A landscape with many valleys, sampled at points; each row gives a point and its height.
From any point a ball rolls to the lowest of the 2 points nearest to it. It stops when none of these is lower. Distance is the straight distance between rows; heights are no part of it.
K886 h=373: [ 56 126 137 159  91 155 161 161 121 135 162 136 149 129 133 126 156 140
 171  50 145 193 135 131 129 161]
K638 h=553: [126 120  70 110 110 119  98 141 105 173 142 121  65 166 101 171 112 142
  80 150 192  79 130 169 129 178]
K155 h=268: [108 162  97 117 108 158 203 105  95 142 139 161 135  63 135  98 144 199
 113 160  95  62  71 107 139 122]
K547 h=137: [175 108 150 114 190 101 102  87 179 132 107  93 113 131 112 103 118 120
  55 145 147  84 154 101 117 119]
K753 h=446: [205 135 189 166 144 118  86  97 159  76 125  87 154 151 118 150 165  73
 159 132 105 133 129 119  92 139]
K228 h=487: [129 139 170 148 134 102  98  59 188 115  67 120 147 157 105 111 177 118
 132 125 105  92 172 111 125 105]
K557 h=820: [119  70 117 145 102 127  49 141 128  99 128  87 131 181 110 133 133 114
 122 185 151 145 157 155  94 163]
K651 h=10: [129 128 140 137 161  94 169  91 139 129 138 133 129 129 196  99 179 123
 136  84 107 141 102  94 129  90]
K633 h=346: [140 144 128  78 140 116  98 118 105 146  87 165  82 123 124 165 126 108
 125 187 122  91 126 157 139 110]
K523 h=627: [110 140 103  97 126 130 184 122  87 146 154 131  90  94 156 122 116 151
 162 177 120 138  86 149 110 118]
K254 h=469: [ 95 142 148 128  67 137 113 146 162 147 155 159 145 147 141 166  97 110
 103  76 135 154 125 128 141 144]
K836 h=273: [ 65 114 129 108 139 122 130 116 127 141 149 128 102 127 165 100 135 180
 111 167 158 118 104 108 102 144]
K877 h=660: [ 99  94 165 177 115 143  60 132 151  73  87 113 169 102 111 119 145 120
 137 133 106 176 145 134 147 106]
K566 h=104: [169 143 147 116 165 129 116 133 112 166 113 116  98 156 120 177 131 114
 105 155 134  62 126 131 109 147]
K830 h=699: [ 76 141 150 159 108 107 137 128 146 129 128 165 149 140 201 113 175 155
 121  84 119 141 111  87 145  84]
K675 h=857: [156 161 176 172 130  87 134  82 149 106  92 135 168 129 162 104 173  67
 153  63 102 152 136 116 160  85]
K88 h=603: [105 128  63  94 122 160 144 115  81 134 134 152 127 108  97 115 102 121
 163 164 178 163 138 208 117 190]
K885 h=810: [ 73 126 140 137  85 126 110 156 128 108 116 150 132 160 123 160 126 146
 180 159 134 164 141 206 109 135]
K81 h=379: [148 145  87 103 144 143 117 145  85 150 104 153 114 118  78 155  91 119
 125 178 138  76 134 138 160 149]
K966 h=532: [172 158 152 114  95 169 116 174 135 114 146 135 161 126 100 181  94  72
 163 131 130 147 151 168 130 161]
K363 h=392: [130 149 120 109 132 100 186 144 122 147 145 135 131  97 111 120  86 172
 139 126 101 107 103  78 152 106]
K642 h=858: [ 70  66  79 125  76  84  55 146 157  89 141 110 132 156  89 127 136 181
  54 158 178 121 165 113 131 115]
K239 h=628: [ 83 122 123 101 114  77  97 156 138 112 108 132 116 160  98 152 128 159
 154 162 132  93 142 110 136  89]
K68 h=345: [123 149 105 123 118 101 202 108 109 133 131 132 155  76 120  92 105 175
 161 125  80 130  95  76 155  60]
K820 h=588: [108 161 121  94 138 139 200 111  75 113 127 141 124  98 151 118 130 150
 189 165  97 150 107 184 112 124]
K697 h=176: [156 117 154 123 173  64  88 103 166 136  86  94 102 157 102 125 129 143
  97 155 143  59 149  98 115 121]
K136 h=451: [159 121 127 117 165 140  80 118 120 129  99  96 143 148  93 110 131 118
 151 174 160 100 154 139 124 143]
K278 h=667: [ 98 108 151 169 149 118  91 125 148  90  89 114 146 116 145 103 146 139
 146 117 123 192 140 106 160  67]
K120 h=388: [143 143 120 165  97 153 151 152 118 149 126 178 157 144 176 114 155  94
 109  34  98 105 120 100 188 127]
K516 h=340: [140 119 165 128 125 142 132 129 152 156 158 145 118 128 167 119 100  99
  78 117 112 178 107 136 120 128]
K904 h=190: [122 130 105  78 149  53 137  74 127 108 112 133 101 102 134  98 113 161
 123 209 139 130 103 102 110  62]
K657 h=350: [141 149  96 134 103 153 199 151 113 150 156 168 133 116 154 112 137 125
 114  68  74  95 115 102 172 114]
K824 h=341: [ 62 116  85 105 134 121 173 100  97 135 152 109 104  96 160  86 119 205
 133 179 150 142  83  88  95 127]
K518 h=425: [ 97 152  88  98 126 135 132 135  66 147 126 135  84 147 120 177 140 134
 158 164 172 127 123 207 109 167]
K801 h=131: [125 127 155 119 114 150  95 132 129 109 130 130 158 143 133 137 107  91
 164 151 126 174 150 172 108 134]
K671 h=880: [160 128 135 146 163 125 177  81 144 134 114 143 154  83 134  71 110 129
  90  92 103 149 117  72 144 106]
K212 h=649: [121  75 165 205 111 142  56 142 177  96  97 126 150 118 119 120 113 119
  68 118 107 166 131 109 150 149]
K639 h=286: [162 145  99 104 142 153 108 154 106 153 122 117 104 147  78 161 103 113
 129 140 175  85 144 143 136 185]
K462 h=509: [ 78 145 139 109 143  88 163 124 118 130 110 134 124 143 139 127 150 178
 198 139 126 147 103 121 115  70]
K222 h=725: [135 106 126 108 172 104 118 121 125 138 118  93 111 135 109  84 108 149
 115 158 147 122 131 103 120 121]
K505 h=865: [196 155 159 138 122 101 136  92 143 124 114 148 142 133 160 138 159  55
 139  76  92 128 120 121 142  94]
K99 h=429: [163 144 157 177 112 129 139 150 148 149 162 111 143 173 118 160 114 104
 127  66 145  93 126  87 144 137]
K310 h=866: [ 83  69 119 128 165  95  84 133 148 112 113  71 108 130 112  92 135 189
  79 144 171 135 149  55 119  96]
K37 h=467: [139 163 113  96 142 137 157 140  78 151 133 153 104 114 123 163 116 131
 146 159 112 101 120 135 134 148]
K352 h=107: [123 121 131 153 140 137 173 119 114 132 157 129 135 116 172  81 143 141
 157  70 119 175 104  96 142 102]
K119 h=821: [ 64 111 103 110  78 115  69 132 129 122 112 142 122 169 110 144 117 131
 161 179 153 163 157 218 120 145]
K5 h=327: [145 159 135 119 102 151 168 162  95 149 135 156 106 130 140 183 152 124
 187  99  83 103 130 164 153 122]
K781 h=654: [117  82 168 222  97 143  51 124 149  65  98 131 161 116 130 113 161 104
  98 126  91 168 126 117 165 129]
K216 h=872: [151 102 172 150 188 106 108  93 176 124 104 114 125 117 136  90 125 119
  64 103 134 149 115  79 129 105]
K581 h=389: [156 154 113 112 127 193 162 145  95 119 141 134 170 103  95 124 116 107
 198  82 113 136 147 161 153 155]
K492 h=583: [154 125 179 141  92 150  81 135 151 135 144 134 139 169 138 182 107  83
 112 150 127 122 131 181 105 161]
K960 h=676: [ 61  91 146 160 133 134 111 135 128  92 107 125 129  95 155  87 154 176
 152 104 131 204 129 101 144  92]
K301 h=393: [163 128  95  94 185 106  99 115  80 123  98  92 101 155  94 137 150 116
 167 177 181  90 126 157 129 145]
K647 h=763: [153 143  96 113 115 123 190 130  87 168 172 137  78  71 126 148  66 132
  77 159 109 106  88 136 125 163]
K724 h=732: [156 118  88  97 160  97 124 134 121 140 159 100  90 150 114 140  72 101
 105 170 185 138 106 157 101 155]
K927 h=476: [ 90 182 109  92 124 121 149 171  79 146  87 168  89 121 118 211 143 157
 163 152 120  99 121 167 147 114]
K525 h=702: [145 160  64  98 105 161 147 137  99 152 162 152  90  93  95 167  75 103
 103 130 161 126 113 190 122 202]
K110 h=738: [103  77  85 115 141 111 106 134 133 131 130 111 104 137 114  95  99 156
  82 175 192 138 149 114 129 130]
K526 h=531: [ 93 151 116 113 100 147 154 144 111 163 151 164 108 121 145 159 130 155
 117 126 129  92 125 142 149 157]
K381 h=401: [134 176  86 116 109  97 205 108  82 140 124 124  92  57 108 152 135 180
 116 148  64  58  62 104 135  91]
K369 h=414: [183 143 176 151 132 145 103 135 133 117 127 109 151 177 112 172 145  97
 163 121 114 100 133 128 106 151]
K760 h=482: [163 129 160 150 112 186 140 146 139  99 175 129 157 133 170 139 155  67
 160  87 131 188 122 163 110 155]
K507 h=217: [134 132 156 135 150 186 130 129 134 164 106 150 154 138 127 116 150 128
 129 111 113  76 143  96 138 150]
K838 h=539: [166 165 138 110 132 129 182 112 122 120 147 163 123 106 194 112 148  99
 163 116  68 134 118 158 128  99]
K729 h=538: [115 160 114 104  95 120 228 110  71 126 151 137 109  69 148 130 143 180
 184 165  62 133  83 164 113  87]
K97 h=514: [104 111 149 132 135 132 110 139 118  82  94 106 166 155 103 139 153 137
 202 155 127 147 153 170  99 123]
K416 h=656: [124 153  48  91 113 149 122 122  79 150 154 136 102 120  83 140  99 113
 140 141 191 131 108 194 138 206]
K414 h=274: [177 121 122 133 159 177 190 122  97 135 185 123 137  97 186  73 147 111
 110  83 102 133 110 118 114 155]
K44 h=101: [171 174 137 102 166 112 167 100 113 128 118 112 139  94 110 130 126 106
 165 110  92 121 135 129 129 105]
K485 h=344: [147 142 149 186  74 196 114 164 142 125 165 129 156 185 125 191 167 111
 151  62 140  96 137 136 120 192]
K58 h=749: [104  74 108 126 141 117 103 142 162 153 144 107 122 151  95 103  80 152
  51 126 191 110 146 112 114 166]
K355 h=564: [153 156 124 108 168  73 175 158  94 162 159  91  68 138 129 175 108 124
 128 130 160  94  92 111 116 121]
K28 h=223: [ 95 122 153 102 131 134 146 107 138 119 139 164 110 117 200 115 113 126
 121 154 109 153 119 123 123 106]
K192 h=305: [196 150 120 137 142 175 189 130 102 125 137 134 144 127 145 100 194  94
 185  40 115  93 140 108 133 141]
K677 h=256: [145 153 157 112 122 121  79 140 137 160  68 157 112 145 108 194 133 130
 132 166 114  60 128 141 151 115]
K829 h=845: [ 83  93  83 101  51 107  59 119 154 146 133 145 115 157  89 142 115 134
  76 148 192 119 166 176 138 168]
K459 h=261: [159 154 102 140 115 125 221 110  83 127 116 142 175  86 137  83 156 129
 185  67  69 127 127 100 169  82]
K54 h=307: [134 144 139 138  89 193 140 176 130 147 144 162 148 158 110 176 151 112
 142  80 122  99 158 151 137 177]
K374 h=445: [136 162 109 119 118  86 211 115 101 163 141 112 102  79 111 134  95 183
  96 146 105  73  76  87 136  96]
K552 h=827: [102  91 137 152  83 104  69 151 157  88 136  72 147 164  97 145 113 119
 137 152 130 164 156 143  98 150]
K934 h=483: [131 163  99 115  99 111 205 139  88 133 155 146 102  91 151 148 131 144
 170 119  55 109  89 140 137  97]
K690 h=362: [197 132 141 141 155 171 188 159 130 160 185 132 106 140 128 143 113 107
  71  81 142  96 110 114 119 174]
K498 h=708: [ 79 138 156 124 116 121 123 114 152 115  96 181 155 119 169  93 174 171
 135 130 103 144 106 102 145  56]
K973 h=102: [123 144 169 129 161 130 137  62 144 113 102 144 137  97 183  92 174 118
 150 109 105 173 124 114 122  88]
K417 h=99: [162 123 156 103 172 122 104  64 177 119 102 131 119 111 128 113 129  98
  71 155 123 108 142 123 114 100]
K987 h=599: [178 134 189 171  96 166  96 150 162 110 137 128 157 168 151 168 132  66
 137 131  91 153 121 163 111 139]
K125 h=264: [112 126 155 134 112 205 105 146 129 137 121 149 160 157 120 141 133 131
 135 115 114  97 147 152 135 179]
K771 h=869: [106  70 151 149 176 115 102 134 166 120 113 105 118 113 138  87 128 171
  47 103 158 146 129  70 127 112]
K235 h=173: [198 147 139 134 154 133 162 113 140 124 123 128 169 107 116  98 114  82
 153  79  95 134 137 101 155 112]
K494 h=214: [ 89 119 133 112 156 151 124 102 140 131  97 153 129 135 148  97 161 176
 124 171 124 106 127 118 116 125]
K357 h=410: [ 75 134 112 126 118 101 185 117  99 138 161 112 122 113 156 108 107 171
 150 121 127 166  90  90 112 121]
K591 h=863: [ 82  56  85 127 137 102  58 140 136  87 121  89 129 134  89  87 136 174
  72 164 176 116 176  90 139  89]
K217 h=622: [157 103 151  93 129 133  90 132 166 153 103 145  96 142 139 135  95 114
  49 160 131  83 139 133 128 134]
K509 h=584: [126 104 103 106 134 131  73 125 134 155 122 130  86 163 122 142 114 135
  60 179 177  67 134 158 115 173]
K532 h=812: [115  80  97 130 152 119  62 117 112  91 136  76 135 169 114 101 150 128
 120 193 164 127 153 159 108 132]
K678 h=306: [145 119  63  99 161  98  89 116  95 137 103 105  97 170  88 120 128 125
 113 187 170  88 125 136 148 120]
K24 h=490: [133 135 166 176 153 111  96 128 124  74 102  72 179 157  99 135 166 104
 204 126 117 159 138 136 105 122]
K587 h=160: [104 112 183 133 143 129 113  83 147 116 114 149 124 119 191  96 152 123
 115 149 111 183 128 128 108 103]
K936 h=672: [ 75 125 112 120 109 112 124 146 127 179 166 109 119 140 116 136 110 161
 126  94 163 141 131 121 116 163]
K94 h=497: [128 156  82 103 134 138 124 134  83 158 134 138  61 136 137 180 112 127
 102 179 168 101 120 168 126 173]
K867 h=133: [ 99 121 150 155 161 146 114 103 129  89  60 127 179 120 135  80 172 158
 164 112 104 142 138 111 135 111]
K39 h=435: [184 165  98 110 113 100 216 130  91 127 152 124  78  71 148 157 161 129
 138 121  42  91  98 143 122 102]
K772 h=692: [ 96 104 122 133 158 106 163 136 107 173 168  93 102 151 133 138 112 167
 110  93 167 124 113  90  94 153]
K799 h=619: [144 155 134 100 163  70 186 115  89 149 155 105  93 106 129 153 129 139
 166 131 116 112  88 117 111  97]
K197 h=192: [160 150 159 114 147 115 134 121 121 138  93 142 141 135 134 146 159 116
 165 125  83 112 136 129 141 112]
K57 h=770: [161 119  97  99 185 109  99  88  99 109 108 102 114 123 122  97  98 101
 140 190 170 160 135 151 106 114]
K182 h=175: [103 128 145 148 131 152 116 126 143 130  79 144 173 147 114 103 155 142
 138 100 116  98 139  98 153 121]
K455 h=158: [173 134 130  99 132 106 137 143 134 138 157 133 122 128 112 170  61  81
 129 161 138 146 126 164 132 126]
K354 h=228: [144 104 108  93 154  90  75 100 133 124  89 112 111 165 102 110 144 147
  94 181 155  61 148 126 144 100]
K786 h=711: [122 132 135 116 181 102 165 122 116 169 137  86 101 139 129 115 130 149
 103 135 152 102 102  83 109 124]
K380 h=788: [144 110 138 102 170  89  92  96 127 103 115  83 124 149 127 117 128  95
 174 169 142 147 138 145  86 108]
K764 h=844: [132  84 134 159 146 100  56 151 149  92 114  61 156 154  91 132 127 138
 107 146 121 135 165  94 125 134]
K961 h=415: [151 166 140  74 145 114 123  76 127 131  78 175  87  89 140 132 116 109
 124 198 100 103 133 171 145 103]
K756 h=396: [137 140 102 168  88 149 173 158 105 139 162 147 148 163 172 122 168  87
 130  36 135 130 122 121 158 145]
K468 h=103: [119 106  95  94 162  80  99  84 131  91  94 117 117  76 117  72 120 149
 106 186 142 167 141 104 126  54]
K472 h=507: [151 153 141 113 163  82 129 152 111 161 128  70  97 164 107 181 126 134
 161 121 152  89 130 101 109 124]
K728 h=606: [122 117 146  82 134 155 102 115 133 153 102 150 102 149 165 152 135 139
  56 188 148  70 136 144 122 155]
K98 h=854: [161 147 165 194 143  77 114  69 177 104  69 115 163 125 122 108 177  74
 136  70 104 117 142  95 152  97]
K247 h=466: [143 142 156 150 145 102 139 153 134 161 134 111 119 166 122 166 135 132
 154  93 124  88 129  96 129 113]
K257 h=798: [ 58 125 157 149  79 106 104 149 159 134 135 132 134 166 135 171 140 141
 176 127 128 154 137 142 106 128]
K747 h=735: [169 152 102 117 115 141 163 157  93 157 174 135  83 107 110 155  73 114
 107 118 127 116 111 147 129 170]
K718 h=686: [ 66 111 147 167 158 117 135 124 130 120 108 132 133 129 173  87 176 172
 147  92 131 174 106  69 132  99]
K156 h=405: [120 102 172 218 124 133  99 148 157 117 128 117 139 126 170 107 140  99
  85  64 136 186 105  85 140 124]
K789 h=769: [ 87  86 137 182 103 146  70 155 160 121 112 107 167 150 120 130 145 156
  97 113 124 122 138  82 137 151]
K227 h=536: [ 87 110 118 113 144 162 130 142 109 102  87 121 157 148 101 127 131 134
 174 145 153 140 153 177 114 154]
K646 h=339: [122 174  76 124  90 151 206 130  66 140 138 164 111  43 122 145 158 180
 131 152  62  62  66 120 128 104]
K988 h=635: [143 102 156 138 108 111  85 140 195 130 114 124 132 179 112 153  80 110
  42 142 124  95 136 130 119 118]
K275 h=508: [172 136 135 123 123 173 167 136 117 115 168 137 132 112 179 121 129  73
 174  96  99 173 122 156 111 121]
K917 h=328: [ 68 122 130 141 132 142 146 134 112 124 148 117 134 131 136 100 140 161
 171  94 145 198 133 126 100 146]
K326 h=876: [145 101 138 148 178 137 126 105 143 128 129 109 125  78 136  66  91 137
  77 123 126 167 117  76 123 117]
K249 h=558: [158 147 142 115  79 171 111 153 137 139 157 167 119 127 129 178  91  78
 121 135 115 136 138 182 136 155]
K667 h=301: [112 147 117  75 122  78 139 103 116 116 129 164  87  98 169 137 100 153
 139 212 125 124  89 131 132  70]
K580 h=397: [ 91 168 138 122 100 137 141 181 106 143 135 180  94 150 141 203 154 147
 177 121 107 119 135 169 143 124]
K891 h=96: [139 145 137  99 116 135 182  85 150 145 129 186 119  82 166  95 118 160
  73 148  86  98  82 108 127  93]
K219 h=234: [156 125  91 146 123 172 193 135 103 124 172 142 130 114 214  88 172 106
 135  62  92 151 108 112 133 131]
K198 h=474: [152 118 158 139 154 123  92  95 161 107  86  87 150 141 111 109 157 114
 124 149 120 103 159 115 121 133]
K666 h=620: [114 147 110 108 143 161 166 129 100 116 131 156 150  99 131 108 101 135
 177 151 106 155 122 150 133 120]
K723 h=171: [ 81 107 135 115 148 150 116 117 124  94  76 139 158 125 119  73 159 177
 124 152 136 134 143 112 134 107]
K255 h=765: [114  85 163 160 135 152  85 133 181 140 100 137 144 147 142 112 146 155
  71 121 128 104 132  83 125 142]
K277 h=839: [110  77  96 164  98  86  50 160 130  74 122  61 158 150  59 131 123 149
 112 157 147 104 179 103 136 122]
K861 h=448: [179 167 112  92 132 149 163 168  94 133 142 131 148  93  78 138  82  80
 194 122 135 133 145 135 143 150]
K359 h=390: [142 103 175 184 132 175 109 124 145 123 119 121 163 128 175 108 148  96
  83  61 117 144 117 101 140 147]
K727 h=555: [103 140 124  95 156  79 130 111  99 125  86 119 100 151 121 123 158 163
 184 174 138 106 131 118 121  88]
K658 h=351: [ 95 140  87 107 120 126 121 135 100 132 154 100 109 154 113 151 109 130
 180 148 183 167 121 191 100 162]
K626 h=498: [186 159 127 110 117 155 144 172 128 137 154 145 137 119  92 180  84  65
 173 105 125 116 143 144 141 127]
K712 h=462: [124 121 160 158  97 173 100 153 163 109 178 125 154 121 152 142 120  69
 124  88 133 206 135 153 108 160]
K607 h=441: [108 107 162 170  78 135  97 140 169 124 155 138 142 143 149 140  94 107
  81  82 132 191 134 134 138 155]
K150 h=773: [ 81 104 134 201  93 122  80 169 163 104 120 106 166 136  73 117 111 152
 102  80 126 144 151  92 145 146]
K443 h=259: [139 156 158 130 112 142 147 144 124 154 122 163 142 152 167 151 156 108
 157  99  89 101 135 148 144 112]
K602 h=260: [183 184 139 138 149 151 177  71 123 132 110 132 135 123 129 124 204  89
 182  54  93  84 143 122 128 127]
K521 h=293: [131 124 145 100 122 139 159 126 138 151 181 162  93 122 200 142 115 121
  83 140 111 153 106 145 104 138]
K504 h=809: [134 138 106  97 140 136 140  86 110 132 117 170 119  98 139 112  95 133
  86 196 118 100 109 135 147 130]
K832 h=884: [182 150 129 124 147 112 184  92 162 148 110 166 148  87 123  86 112 116
  85  91  81  94 115 101 166 103]
K460 h=387: [132 164 152  80 131  98 146  88 129 122  90 177 102  97 160 140 130 136
 145 173 102 114 117 128 132  66]
K629 h=308: [140 145  79 164 101 131 205 147 109 135 135 171 164 115 153  84 134 111
 157  55  90 139 116  82 189  91]
K444 h=653: [ 67 122 117 118 107 105 118 153 137 147 130 130 114 154 109 146 108 172
 114 124 155 121 136 102 136 123]
K497 h=847: [143  84 176 178 138  91  72 133 173  84 111  80 150 143 109 118 146 109
 104 118  97 138 135  93 131 114]
K749 h=565: [ 72 109  82 103 121 181 113 124  90 115  84 159 134 139 102 107 119 149
 160 171 177 155 139 217 127 157]
K291 h=178: [149 132 116 144 122 153 215 139  91 129 176 121 143  97 165  79 162 132
 180  69  92 168 108 117 129 118]
K213 h=20: [173 133 147 100 143 143  99 129 144 126 114 128 148 136 115 147  80  76
 141 170 139 134 139 166 123 130]
K92 h=378: [172 158 158 156 116 173 134 163 132 131 162 107 144 165 136 183 182  93
 169  85 125 106 130 135 111 152]
K912 h=666: [ 99 132  82 105 131 116 168 124  77 151 174 107  90 111 132 125  97 155
 140 168 164 136 104 161 106 171]
K630 h=789: [124 143  89  96 119 124 177 122  98 151 141 153  89  88 127 131  76 161
  65 184 122  95  71 130 134 126]
K19 h=548: [ 86 156  81  92 113 122 120 152  84 134  98 179 108 125  83 170 104 150
 152 168 141 109 126 180 163 123]
K47 h=853: [ 56  92 106 126  66 109  57 144 168 123 132 125 126 166  97 147 118 162
  74 148 161 124 160 139 133 146]
K854 h=169: [132 143 142 103 161 119 137  67 165 126 102 166 134 101 153  73 133 164
  71 141 118 105  98  88 125  96]
K807 h=189: [153 132 162 150 138 134  87 132 152 153  89 131 119 167 126 177 127 108
 112 156 122  65 143 136 126 143]
K337 h=409: [ 97 141 127 171  53 150 127 155 145 132 154 133 159 133 110 137 144 124
 144  24 149 173 148 136 127 176]
K974 h=567: [ 85 147 118  96  97 143 122 143 119 138 117 171 130 142 127 157 104 138
 136 151 121 119 148 158 139 141]
K999 h=644: [140  90 153 178 100 118  79 161 179 116 124 120 140 150 103 136  97 112
  56 109 115 129 139 100 141 124]
K903 h=761: [ 87  81 138 129 145 164  63 126 164 131 120 117 138 144 148  72 145 167
  73 142 148 123 150 103 102 158]
K268 h=354: [168 147 109 154  95 183 168 175 126 137 175 158 129 146 136 156 159 102
 152  32 126 110 131 119 133 172]
K941 h=193: [122 159 116 105 114 153 164  77 116 117 101 196 122  71 128  99 138 190
 109 174  99  81  89 119 132  98]
K35 h=596: [ 70 134  99  97 132 104 122 138 105 130  80 149 111 140  85 140 137 177
 182 172 150  90 119 118 144  89]
K550 h=756: [ 97  71 133 154 124 149  90 143 173 136 133 104 116 144 125 106 113 151
  47 137 162 155 140 116 113 159]
K793 h=797: [142 104 157 133 187 101  98 103 146 106 108  74 129 123 135 103 137 114
 140 133 143 166 129 109 100  99]
K262 h=370: [201 177 113  95 152 108 202 118 100 149 163 123  70  77 138 166 125 111
 124 133  93 111 100 140 117 117]
K828 h=400: [182 137 128 155 123 163 157 179 156 149 188 119 149 154 113 159 117  94
  99  41 156 104 112 101 126 153]
K533 h=850: [164 118 171 185 145  71  71  78 193  80  74  94 152 128  88 126 160  82
 115 108  92 120 152  87 142 102]
K773 h=468: [173 119 160 150 125 111  82 126 160  83 110  91 181 151 101 154 135  79
 189 146  97 153 142 141 112 126]
K4 h=754: [177  99 112  99 177 102  94 113 123 126 149  88 109 140 136 111  83  83
 107 167 191 151 122 155 104 118]
K984 h=787: [ 57 110 132 152  50  71  83 150 170 135 149 111 134 155 104 161 135 136
 124 102 129 168 153 143 104 153]
K202 h=212: [189 170 127 139 149 139 181  83 128 129 112 151 167  95 133  78 164  92
 161  66  85 108 140 101 163 121]
K535 h=270: [101 121 127 123 121 120 127 144 101 122 152 103 135 139 119 119 106 144
 189 128 170 203 152 146 110 142]
K426 h=202: [107 137 140 119 120 154 121 160 118 119 150  96 151 135 118 138 118  95
 191 115 141 184 140 156  92 137]
K716 h=698: [136 138  88 106 152 117 163 134  86 166 171  95  87 113 109 125  75 143
 104 139 188 124  89 137 108 159]
K536 h=643: [120 121 127 107 147 130 119 124 122 112 109 131 151 114 129  98 104 140
 154 147 123 187 143 121 137  99]
K309 h=304: [132 159 115 144 133 111 190 111 114 138  99 160 161 104 116  97 140 165
 158  86  85 101 110  75 164  80]
K283 h=657: [133 112  98 107 127 110  88 128 141 112 119 121 137 100 112  96  73 127
 108 167 135 167 148 127 141 100]
K846 h=398: [118 155 107 140  69 167 166 171 140 146 188 157 156 138 106 156 132 110
 165  21 139 138 141 129 144 157]
K501 h=802: [137  76 153 138 195 121  71 105 144  80 103  56 130 110 123  89 156 123
 103 159 150 153 178 112  95 119]
K672 h=316: [198 135 107 117 140 194 200 146 131 153 203 139 116 100 154 114 132 101
 101  77 117 116 116 117 108 177]
K173 h=461: [ 91 143 126 120 139  80 170 118 104 131 148 115 127 107 164 110 120 171
 197 134 104 169  99  90 136  81]
K464 h=833: [ 83 108  81 104  68 125  83 123 129 129 134 147 105 151 102 143 118 131
 110 165 191 153 140 211 123 171]
K107 h=502: [ 88 139 125 134  86 161 160 156 142 171 170 176 118 135 168 146 128 141
 102  63 121 128 128 126 137 145]
K29 h=200: [172 138 134 119 156 129 103 157 125 155 139  89  98 161  87 175  99 124
 104 152 182  66 142 137 105 155]
K992 h=669: [ 84  96 102 118  97 113  64 150 153 109 118 133 141  88  87 102  72 140
  82 131 155 189 169 128 150 117]
K146 h=834: [ 83  65 103 167  61  89  63 153 143  56 127  91 160 161  66 152 129 136
 117 163 119 144 177 140 122 150]
K296 h=37: [149 112 130  91 191  76  94  56 161  99  90 104 100 100 128  94 127 123
  97 181 138 141 151 129 101  85]
K236 h=343: [177 142 107 144 120 193 185 159  97 124 141 142 161 118 129 128 178  85
 214  54 111 126 139 154 144 145]
K994 h=422: [ 96  96 145 163 118 145 115 135 165 139 157 120 133 101 159 102 111 127
  66  65 140 201 106 103 135 144]
K316 h=371: [135 128 157 141 119 182 113 136 150 124 148 148 141 126 182 116 135 100
  88 100 121 146 130 133 131 155]
K699 h=281: [186 147 132  99 159 124 175 123 121 143 154 136 106 102 142 142  86  99
 127 146 108 132 104 133 119 114]
K611 h=778: [ 87  99 147 190  52 107  66 160 174 103 140 109 158 151  69 152 111 130
 124  84 140 155 150 121 127 174]
K711 h=805: [124  59 124 132 153 139  48 125 117  81 104  49 147 139 104  79 159 124
  92 172 158 136 178 141 109 141]

For each start below, name the point where the ball stops.
K47 -> K867
K97 -> K867
K501 -> K820
K255 -> K867
K35 -> K867
K960 -> K213

Call two points neighbours if one is among the 2 nearest of the other. Go from one point of each pair to the other, from neighbour to neighbour, staying as low as possible. Name the highest point that can't be avoided.
K607, K44 -> K838
K566, K296 -> K961
K607, K296 -> K526
K891, K213 -> K374
K213, K268 -> K337
K268, K459 -> K756
